Each row is a point on a landscape with many peaks, with its height.
From any point a climber steps to the highest of the 5 points nearest to it. It stops when none of these is higher. Distance is the straight distance between rows; heights are no part of it.
k87 h=317: [153 111 115  90 144 132 125 122 113 126 126]
k923 h=340: [ 90  98 141 130 116 132 113 123 117 119 129]
k618 h=747: [172 143 149 140 136 128 163 114 160 114 166]
k378 h=232: [125 116 105 101 141 128 120 136 102 120  86]
k153 h=140: [193 134 180 162 135 129 156 148 210  85 157]
k366 h=270: [139 120  90  86 149 124 121 137  97 123  74]
k371 h=597: [205 165 148 135 146 131 159 129 172 114 162]
k344 h=319: [162 117  96  73 152 126 123 130 106 128  94]
k425 h=526: [ 97 101 158 144 114 131 126 110 127 118 156]
k825 h=654: [ 66 130 110 145 111 124 109 150 108 138  78]
k704 h=673: [ 60  93 163 162  95 134 101 132 128 131 146]
k159 h=448: [ 75 144  97 138 118 125 117 147  97 142  69]
k414 h=387: [238 187 121  78 166 139 123 126 122 140 154]
k557 h=384: [ 62 173  75 139 108 126 120 138  79 178  75]
k687 h=346: [142 126 178 181 125 121 172 123 192  85 165]
k65 h=318: [ 96 111 119 118 125 125 112 140 108 123  90]
k754 h=8: [125 105 136 110 129 130 123 113 117 117 137]
k33 h=216: [165 129 178 175 127 122 167 134 207  84 159]
k574 h=380: [183 121  98  71 157 131 121 126 105 133 115]
k178 h=493: [227 178 129  96 159 137 135 128 141 133 160]
k775 h=661: [ 57  94 146 159  96 129  91 146 133 137 120]
k674 h=628: [202 152 126  99 150 133 142 118 136 131 162]
k575 h=672: [ 35  99 131 191  81 117  85 159 156 164 105]
k413 h=222: [141 104 122  98 137 134 124 117 113 120 128]
k912 h=549: [ 70 103 137 146 106 129 100 142 119 130 109]
k202 h=561: [155 127 142 132 132 129 156 107 146 113 168]
k107 h=521: [203 138 114  80 156 134 128 118 119 135 144]
k821 h=365: [165 118 115  88 148 129 131 116 116 125 138]
k121 h=603: [111 120 177 177 113 121 162 104 162 102 175]
k956 h=783: [105 116 172 168 114 125 153 105 150 106 175]
k306 h=545: [ 49 110 129 165  94 125  90 156 130 146  98]
k988 h=332: [ 88 158  83 126 127 120 126 139  86 144  61]
k640 h=364: [160 112 109  82 149 135 121 123 111 126 120]
k721 h=748: [185 143 136 116 145 132 150 112 144 120 165]
k26 h=496: [ 39 116 117 181  83 117  93 161 144 164  93]
k750 h=151: [ 72 183  56 119 122 127 123 128  59 181  73]
k636 h=518: [219 160 116  80 161 139 129 119 124 138 154]
k262 h=308: [167 123  87  72 155 125 121 136 100 125  87]
k784 h=585: [153 135 160 158 126 122 169 112 168 103 171]
k665 h=480: [ 51 143 100 164  98 119 107 156 111 164  81]
k86 h=674: [117 118 166 159 120 123 154 100 147 105 172]
k2 h=237: [116 118 101  99 139 128 119 137  95 122  80]
k292 h=233: [112 148  80 105 141 124 129 141  86 135  57]
k27 h=443: [182 123 108  79 156 134 128 117 114 131 132]
k257 h=539: [ 85 112 179 177 108 124 141 104 152 110 176]
k807 h=671: [196 152 129 110 146 132 147 117 142 129 162]
k693 h=574: [ 43  85 161 177  86 126  87 146 143 144 141]
k586 h=242: [116 103 143 124 127 137 132 112 121 118 150]
k319 h=708: [ 58 154  91 154 107 125 113 148 101 162  74]
k397 h=444: [158 123 131 112 137 129 142 107 131 124 157]
k247 h=607: [213 168 135 112 150 132 146 126 149 125 166]
k936 h=550: [ 58  94 175 172  95 128 110 121 140 128 166]

Where does a climber stop that starts at each point below?
k923 -> k704
k413 -> k721
k87 -> k721

Call two points neighbours if one is among the 5 nearest of the other. Go from one point of each pair to the other, from neighbour to neighbour, staying as high as possible. Name the lowest point that can't be avoided.
k704 / k956 -> k257
k721 / k956 -> k784
k319 / k704 -> k912
